Points, in no order, along strands that fork, close into loops and pass close to each other.
In the rows, 128 means zero.
Points whose rows are less than 134 apart are linked; no others are. Some points are linked to none.
q896: [143 144  75 202 142 161 163 152 179 168 118 127 148 157 106  57 100  51
 127  88 100 154 145 164 170 114 141  73 154 120 119 136 123 153]
q294: [132 126 182 134 141  96 140 135 100 112 103 116  67 135 154 173  86 188
 157 145  90 155  46 103  79 164 103 117 109 112 146 189 153 142]
q940: [142 154 170 118 107 143  74 126 136 159 120  84 116 131 180 104 130 144
 127 106 153 161 160 143 155  90 143 182 124 180  99 157 143 136]
q450: [130 171 155 163  99 100 108 168  91 182  98  91  96 116  98 161  74 154
 133 133 100 165 117 148 140 141 145 178 156 177 152 115 113 135]
q841: [136 124 145 146 158  97 165 127 120 122  71 143 100 124 153 154 125 158
 155 134  94 146  52  77  86 159  95  78  81  94 135 200 156 124]
q837: [138  99 122  91 104 153  88  76 148  78 141 166 113 119 152  53 165 116
 102 125 163  99 136  90 124 112 136 123  83 107  54 146 138 101]
q736: [151 129 109 160 176  96 161 152 117 167  69 137 122 161 132 130 145 125
 123 131 128 166  70 154  90 112 117 117 107  99 111 171 144 128]
q697: [144  90 159  63 158 134 103  90 104  94 155 179 136 130 180 158 136 172
 123 151 137 155  97 164  78 129 102 168 109 133 124 167 135  99]
q250: [139 100 172  81 170 125 125  89 102  81 166 172 131 117 161 201  86 179
 142 152 114 163  72 151  67 167  89 147 122 129 159 179 140  92]
q555: [142 172 150 108 151 129 102 126 108 157  98  96 127 161 158 135 150 122
 102  84 169 127 206 164 166 114 137 157 145 156 133 111  99 184]
q771: [122 176 126 148 121 107 127 155 163 178 108  94 122 128 106 129 123  92
 121 134 156 125 181 123 173 109 159 160 165 147 111 102 132 113]
q973: [155 160 167 115 132 147  88 122 140 151 101  78 130 168 188  87 155 126
 113  88 163 144 192 152 165  87 137 155 127 165 109 137 119 172]
q111: [119  96 106 150 103 101 140 114 180 103 147 117 117 123  71  71 134  63
 135  96 121  85 135  69 200 125 174  96 149 117  84  82 173 145]
q269: [111  87 149  89 165  97 182 100 141  82 122 160 178 136 142 165 174 147
 125 144 128  97 112  82 107 165  86  76  99  96 152 126 144 127]
q570: [109 101 106 130 110 108 134  94 163  61 156 146 126 113  82  86 144  87
 128 117 129  65 120  65 154 136 156  97 120  82  88  87 154 137]
q4: [132 122  68 168 145 130 137 106 170 117 139 174 135 143  94  79 141  60
 101 113 150 108 124 124 136 111 158 104 118  84  50 126 143 121]
q38: [142 138 129 138 119 153 124 130 165 133 119  70 148 140 132  76 146  83
 124  82 165 116 205 128 196 119 135 108 161 157 152 105 141 160]
q617: [124 115 197  52 132 119 100  97  95  91 211 138 113 121 151 191  92 182
 129 161 110 111 127 134 111 133 122 166 139 166 175 107 108 125]
q74: [129 130 125 120 117 152 101 127  82 142 164 148 176 106 135 175 109 154
 125 118 127 163 131 188 112 134 119 179 150 163 163 124  97 106]
q656: [111 110 127  89  65 164  97 108 145 108 180 124 135  69 138 106 126 127
 134 126 150 121 146  97 139 116 136 142 113 164 111 130 152  75]
q469: [111 153 192 122 167  89 119 131 100 117 156 133  96 140 112 234  67 166
 131 159 112 130 109 146  86 161 103 165 164 105 178 136 126 115]
q101: [106  90 112  76  96 142 143  78 134  44 189 167 165 101 141 154 111 147
 145 182 147 112 146 118 117 137 106 126  91 103 105  90 103  80]
q307: [122 177 128 186 115 137 107 178 102 191 100  85 116  87  93 162  79 125
 137 118 113 185 145 163 166 147 132 157 175 196 173 119 112 117]
q526: [ 88 173 114 156 120 103 141 163 142 153 133 137 136  93  57 187  96  95
 129 164 105  99 151 117 133 131 131 157 166 117 161  79 104  77]
q862: [119 133 109 146 165 114 152 159  84 160 114 142 161 131  96 174 141 124
 117 131 120 139 111 166 101 124 112 132 139 113 164 124 108 117]
q514: [174 127  87 168 155 139 151 146 142 178  78 141 119 186 148  66 153 109
 124 120 130 171  99 168 109  97 126 106 110 103  85 174 131 159]
q138: [146 129  95 144 118 180 100 110 160 150 134 148 159 143 159  79 148  99
 110 107 159 146 155 154 124  98 126 147 117 123 101 162 131 127]
q387: [159 101 127 122 111 168  91 121 123 147  96 134 104 154 184  50 165 158
 132 106 126 174 104 136 115  92 129 139  99 143  97 174 135 156]
q712: [123 123  68 168 168 130 153 127 135 134 119 176 160 126  94 144 138  85
 114 144 132 128  94 164  89 122 114 110 105  71  99 147 132  84]
q486: [138 121  93 155 115 120 134 117 186 134 127 127 113 147 106  54 134  72
 119  99 141 114 141 102 174 107 171 104 130 109  55 121 158 141]
q956: [122 149 187 105 168  68 117 149  74 138 126 128  84 139 107 233  86 174
  97 148 120 112 144 153 119 154 127 152 163 130 179 101 113 156]
q542: [112 128 139 121 176  94 163 137 102 119 127 157 171 128 117 216 131 139
 125 151 125 126 109 149  85 148  94 126 127 104 166 128 127 100]
q28: [139 134 118 121  96 125 102 101 163 110 127 127  87 121 135  55 135 104
 112 118 158 102 135  76 145 101 167 121  94 110  47 144 154 108]
q721: [117  76 128  77 107 162 121 101  97  84 169 171 117  91 156 116 139 182
 148 144 101 140  74 106  87 143 109 119 101 141 157 139 125 100]
q109: [128 140 107 151 117 183  96 142 188 146 145  74 123 101 148  76 121  85
 132 122 190 139 181 147 169 104 151 136 143 157  90 157 188 103]
q597: [ 94 107 145  63  86 135 143  92 133  60 208 141 142 104 135 168 107 152
 154 180 124  84 148  93 119 141 109 135 115 126 144  80 103  98]
q906: [100 168  99 157 131 100 146 147 170 160 126 134 149 118  61 151 122  71
 115 149 133  95 174 121 157 123 149 148 165 108 119  75 115  91]
q528: [124 131 105 139  95 183 102 127 130 139 171 129 202  87 139 168 101 125
 134 119 155 164 172 187 136 132 109 172 147 183 149 125 112  77]
q452: [161 159 148 154 114 130  84 135 117 176  93  98 109 158 168 106 107 147
 126 107 138 187 115 178 129 105 144 194 127 159  95 172 128 147]
q216: [105 114 104 107 114 124 145 111 140  96 161 156 188 128 112 158 136 118
 120 157 153 100 155 142 116 128 117 148 116 100 114  84 112  94]
q881: [130 135 124 125 150 126 143  86 129  59 137 175 133 110 134 142 145 129
 141 165 144  87 116  75 100 186  96  58  93  61  85 196 142  96]
q777: [145  98  88 163 139 128 169 142 130 141 118 118 158 155  73  79 161  84
 121  88 110 109 137 129 169 128 133  77 158 103 149  88 114 181]
q11: [136  95 162 106 137  96 149 148  97 129  88 108 102 151 157 117 163 187
 123 135 115 130  83 104 110 121 135 106 111 137 142 127 136 180]
q388: [112 128 217  69 129 104 103 115 112  97 178 106  59 143 169 172 101 188
 139 161 106 100 113  89 115 126 117 147 127 132 154 129 126 154]
q859: [142 111 137  85 166 133 120 125  83 128 127 147 172 155 154 158 180 151
 100 112 153 135 157 176 113 124 112 136 136 140 145 126 109 159]
q858: [119 175  89 197 132 157 129 176 119 196 100 102 144  98  81 147  92  86
 135 108 103 169 146 169 166 130 126 124 173 170 175 121  92 113]
q201: [144 138 135  85 185 131 103 121  71 143 101 124 133 161 161 171 163 151
  91  83 157 134 182 196 137 132 122 137 137 143 148 122 103 203]
q933: [132 113  48 181 124 183 125 133 124 157 138 174 174 106 102 128 112  92
 122 120 115 161 100 186  94 115 113 131 117 107 120 162 112  85]
q611: [107 182 166 148 153  61 165 163 142 138  91 101  74 160 114 185 107 132
 146 188 119  83 123  93 117 141 128 132 139  83 134 114 124 151]
q61: [125 155 156 145  84 104 110 154 106 148 116 103  67 112 126 138  64 161
 152 137  96 155  77 116 109 125 143 176 121 146 130 144 132 123]
q404: [118 120 162  79  81 137  92 109 124 117 157 119  92  99 164  97 127 161
 137 123 124 130 119  81 128 100 141 158 105 154 115 139 139 112]
q313: [135 122 197  97 188  84 123 109  97 110 155 144 123 142 136 235  76 184
 117 140 109 148  91 152  85 173  96 138 145 128 184 159 141 123]
q758: [142  60  79 143  95 185 119 112 147 112 138 154 144 126 112  36 164 116
 133  86 101 142 109 105 136 123 131  83 123 128 131 131 142 157]
q798: [122 161 139 145 172  56 186 155 144 144  77 108  99 164 119 142 136 122
 133 164 129  96 102 104 117 127 137 106 117  78 109 120 140 148]
q591: [133 123  99 141 149 133 131 107 118  82 116 176 109 108 136 107 144 129
 132 146 134 117  80  98  87 153 121  77  87  73  97 178 146  87]
q993: [137 102 157  96  68 137 105 127 138 127 114  79  91 118 162  51 150 165
 142 108 114 134 116  73 152 100 151 128  99 173 102 129 145 152]
q634: [133  81 154  58 155 133 120 104 110 100 144 162 157 145 176 134 181 165
 110 143 141 131 123 146  99 117 108 143 109 135 128 136 128 128]
q324: [112 101 169  78 172  95 167 107 123  87 147 157 163 132 156 212 139 168
 132 157 121 104 113 102  98 166  87  97 114 123 175 135 129 123]
q125: [109 149 143  90 119 112 121 128 116 128 153 135 163 128 119 176 139 128
 114 138 155  98 185 140 134 123 133 174 149 141 143  83 101 115]
q803: [110 183 181 141 141  61 138 167 113 143 104 108  68 149 102 207  92 145
 118 177 114  97 143 111 122 141 129 158 163 114 160  89 104 152]
q346: [ 94 129 169  68  91 116 126 115 136 100 186 124 145 106 120 168 122 139
 129 154 138  76 180  95 140 127 128 162 142 153 153  65 111 104]
q527: [138 130  73 169 150 132 123 105 134  94 124 182 116 115 114  94 134  92
 108 135 144 106  94 119  99 131 145  84  96  67  61 157 138  87]
q853: [101 138 171  82  91 118 114 111 130  90 159 115  63 116 159 118 118 159
 149 149 118  88 119  51 121 122 132 130 104 109 124 131 133 128]
q461: [117 112 142  85 109 131 123 119  85 106 194 155 167  97 123 209  86 169
 140 158 113 136 134 162 108 145 115 170 145 165 176  84  90  96]
q650: [122 162  72 199 148 155 156 164 151 189 111 117 160 129  73 108 103  55
 125 102 100 147 158 173 172 122 134  92 171 135 153 117  97 124]
q21: [153  57 105 133 116 134 144 113 144 107 123 129 137 156 102  42 186 107
 127  95 113 108 109  93 161 120 132  80 134  99 121  99 147 191]
q936: [139  74 119 101 106 184  99 111 124 122 127 151 131 135 163  56 183 160
 128 104 121 154 112 117 115 107 120 120 106 140 128 151 131 148]
q131: [132 142 123 141 143 105 132 149 105 160 107 129 122 144 127 135 135 135
 126 132 130 146 103 146 103 106 135 152 126 108 128 137 125 128]
q561: [108 112  73 160  99 148 133 134 153 134 157 136 164  98  72 107 128  87
 128 110 111 121 129 114 147 126 147 109 136 128 127 102 135 104]
q280: [157 141 127 158 109 124 145 168  84 175  69  73 106 153 138  99 130 159
 136 105  96 147  92 158 135 145 146 114 124 191 140 118  98 203]
q134: [126 195 130 164 129 138 112 162 116 175  77  60  93 107 126 154  97 116
 126 107 150 161 189 166 190 159 134 138 166 206 166  96 117 161]
q969: [125 151 150 129 128 110 105 129 107 137 132 142  97 122 136 156  85 144
 131 136 130 153  95 143  88 118 131 192 129 107 122 160 133  98]
q662: [112  99  96 122  65 196  98 122 146 119 185 122 173  58 133 126 109 123
 142 126 154 149 153 139 139 132 123 141 126 181 126 135 152  62]
q168: [116 151  86 161 129 136 144 142 170 148 133 122 193 123  59 143 130  52
 110 121 150 105 211 154 180 141 132 129 179 137 137  73 110 109]
q532: [113 161 108 165 108 100 152 151 135 119 107 110  64 114 103 116  90 122
 163 153  88  97  81  79 117 141 156  91 104  86 110 134 129 117]
q588: [148  98 125 138 175 100 162 127 130 142  62 161 133 154 150 125 170 143
 121 121 124 161  69 108  92 126 101  86  86 108 125 173 158 127]
q575: [103 101 124  98 142 110 158  94 148  66 145 148 146 127 115 119 167 126
 129 149 135  73 117  82 116 150 114  92 108  71 117 104 148 133]
q664: [162 108 134 121 115 139  96 125 100 135  88 139  76 137 178  82 135 168
 137 125 123 180  64 132  89 107 134 150  89 131  92 188 142 131]
q107: [145 118 105 152 135 119 174 167 101 163  81  90 120 153 104 100 153 130
 127 102 110 123 121 131 148 130 141  88 146 136 152  97  96 190]
q630: [121 146 118 148 121 155 120 155 177 148 129  63 138 111 109 101 133  84
 134 122 173 123 204 133 191 126 152 124 179 163 137 104 163 122]
q29: [166 147  81 188 136 156 152 144 175 175 101 130 131 178 146  35 118  77
 127  99 118 164 134 168 146 105 140  92 129 116  93 160 123 169]
q875: [156 102 168  83 129 153 106 119 114 122 105  89 127 165 177  70 190 149
 111  78 137 121 172 122 161 102 130 126 127 152 132 118 108 200]
q18: [ 82 143  96 155 118 125 149 145 121 119 154 151 149  85  71 185  94 114
 148 162  91 101 109 129 102 141 115 131 132  98 160  98 106  70]
q241: [150 137 136 142  79 132 129 153 138 164  92  62 108 144 147  67 136 139
 149 106 115 141 119 116 156 119 158 125 123 190 116 123 131 171]
q520: [158 105 145 111 109 170 110 107 142 109 121  86 154 151 157  50 173 105
 122  66 144 114 190 121 181 114 115 106 139 150 162 109 125 187]
q622: [ 81 141  84 162 136 129 158 124 133  85 153 158 137  85  70 166 109 103
 152 162  91  79 102 106 100 162 119  81 116  62 127 119 125  83]

A piece is all that can be reached along the links. How many separate loops has the piece of each point below (a circle has one, a figure eight two, a Y none), and how many tips (points with one link)?
q18 | loops 0, tips 5
q61 | loops 1, tips 5
q74 | loops 1, tips 1
q597 | loops 1, tips 0

A tip is a point with one link. Name the tips that can be reached along the links from each point below, in the order of the rows.
q862 | q294, q837, q881, q933, q134
q875 | q109, q452, q798, q168, q622
q388 | q664

How many points has the smallest loop of links through each point below? Write none if it is on no loop.
q650 | 11
q201 | none
q617 | 9
q125 | 5
q527 | none

Name the points in between on the shortest way along the links from the first point to the second, in order.
q29 / q575 | q514 > q736 > q131 > q862 > q542 > q324 > q269
q697 / q875 | q634 > q859 > q201 > q555 > q973
q712 / q969 | q527 > q4 > q486 > q111 > q570 > q575 > q269 > q324 > q542 > q862 > q131
q841 / q450 | q588 > q736 > q131 > q969 > q61
q38 / q803 | q520 > q875 > q973 > q555 > q201 > q859 > q634 > q697 > q250 > q313 > q469 > q956
q74 / q387 | q528 > q662 > q656 > q404 > q993 > q241 > q280 > q107 > q777 > q21 > q758 > q936
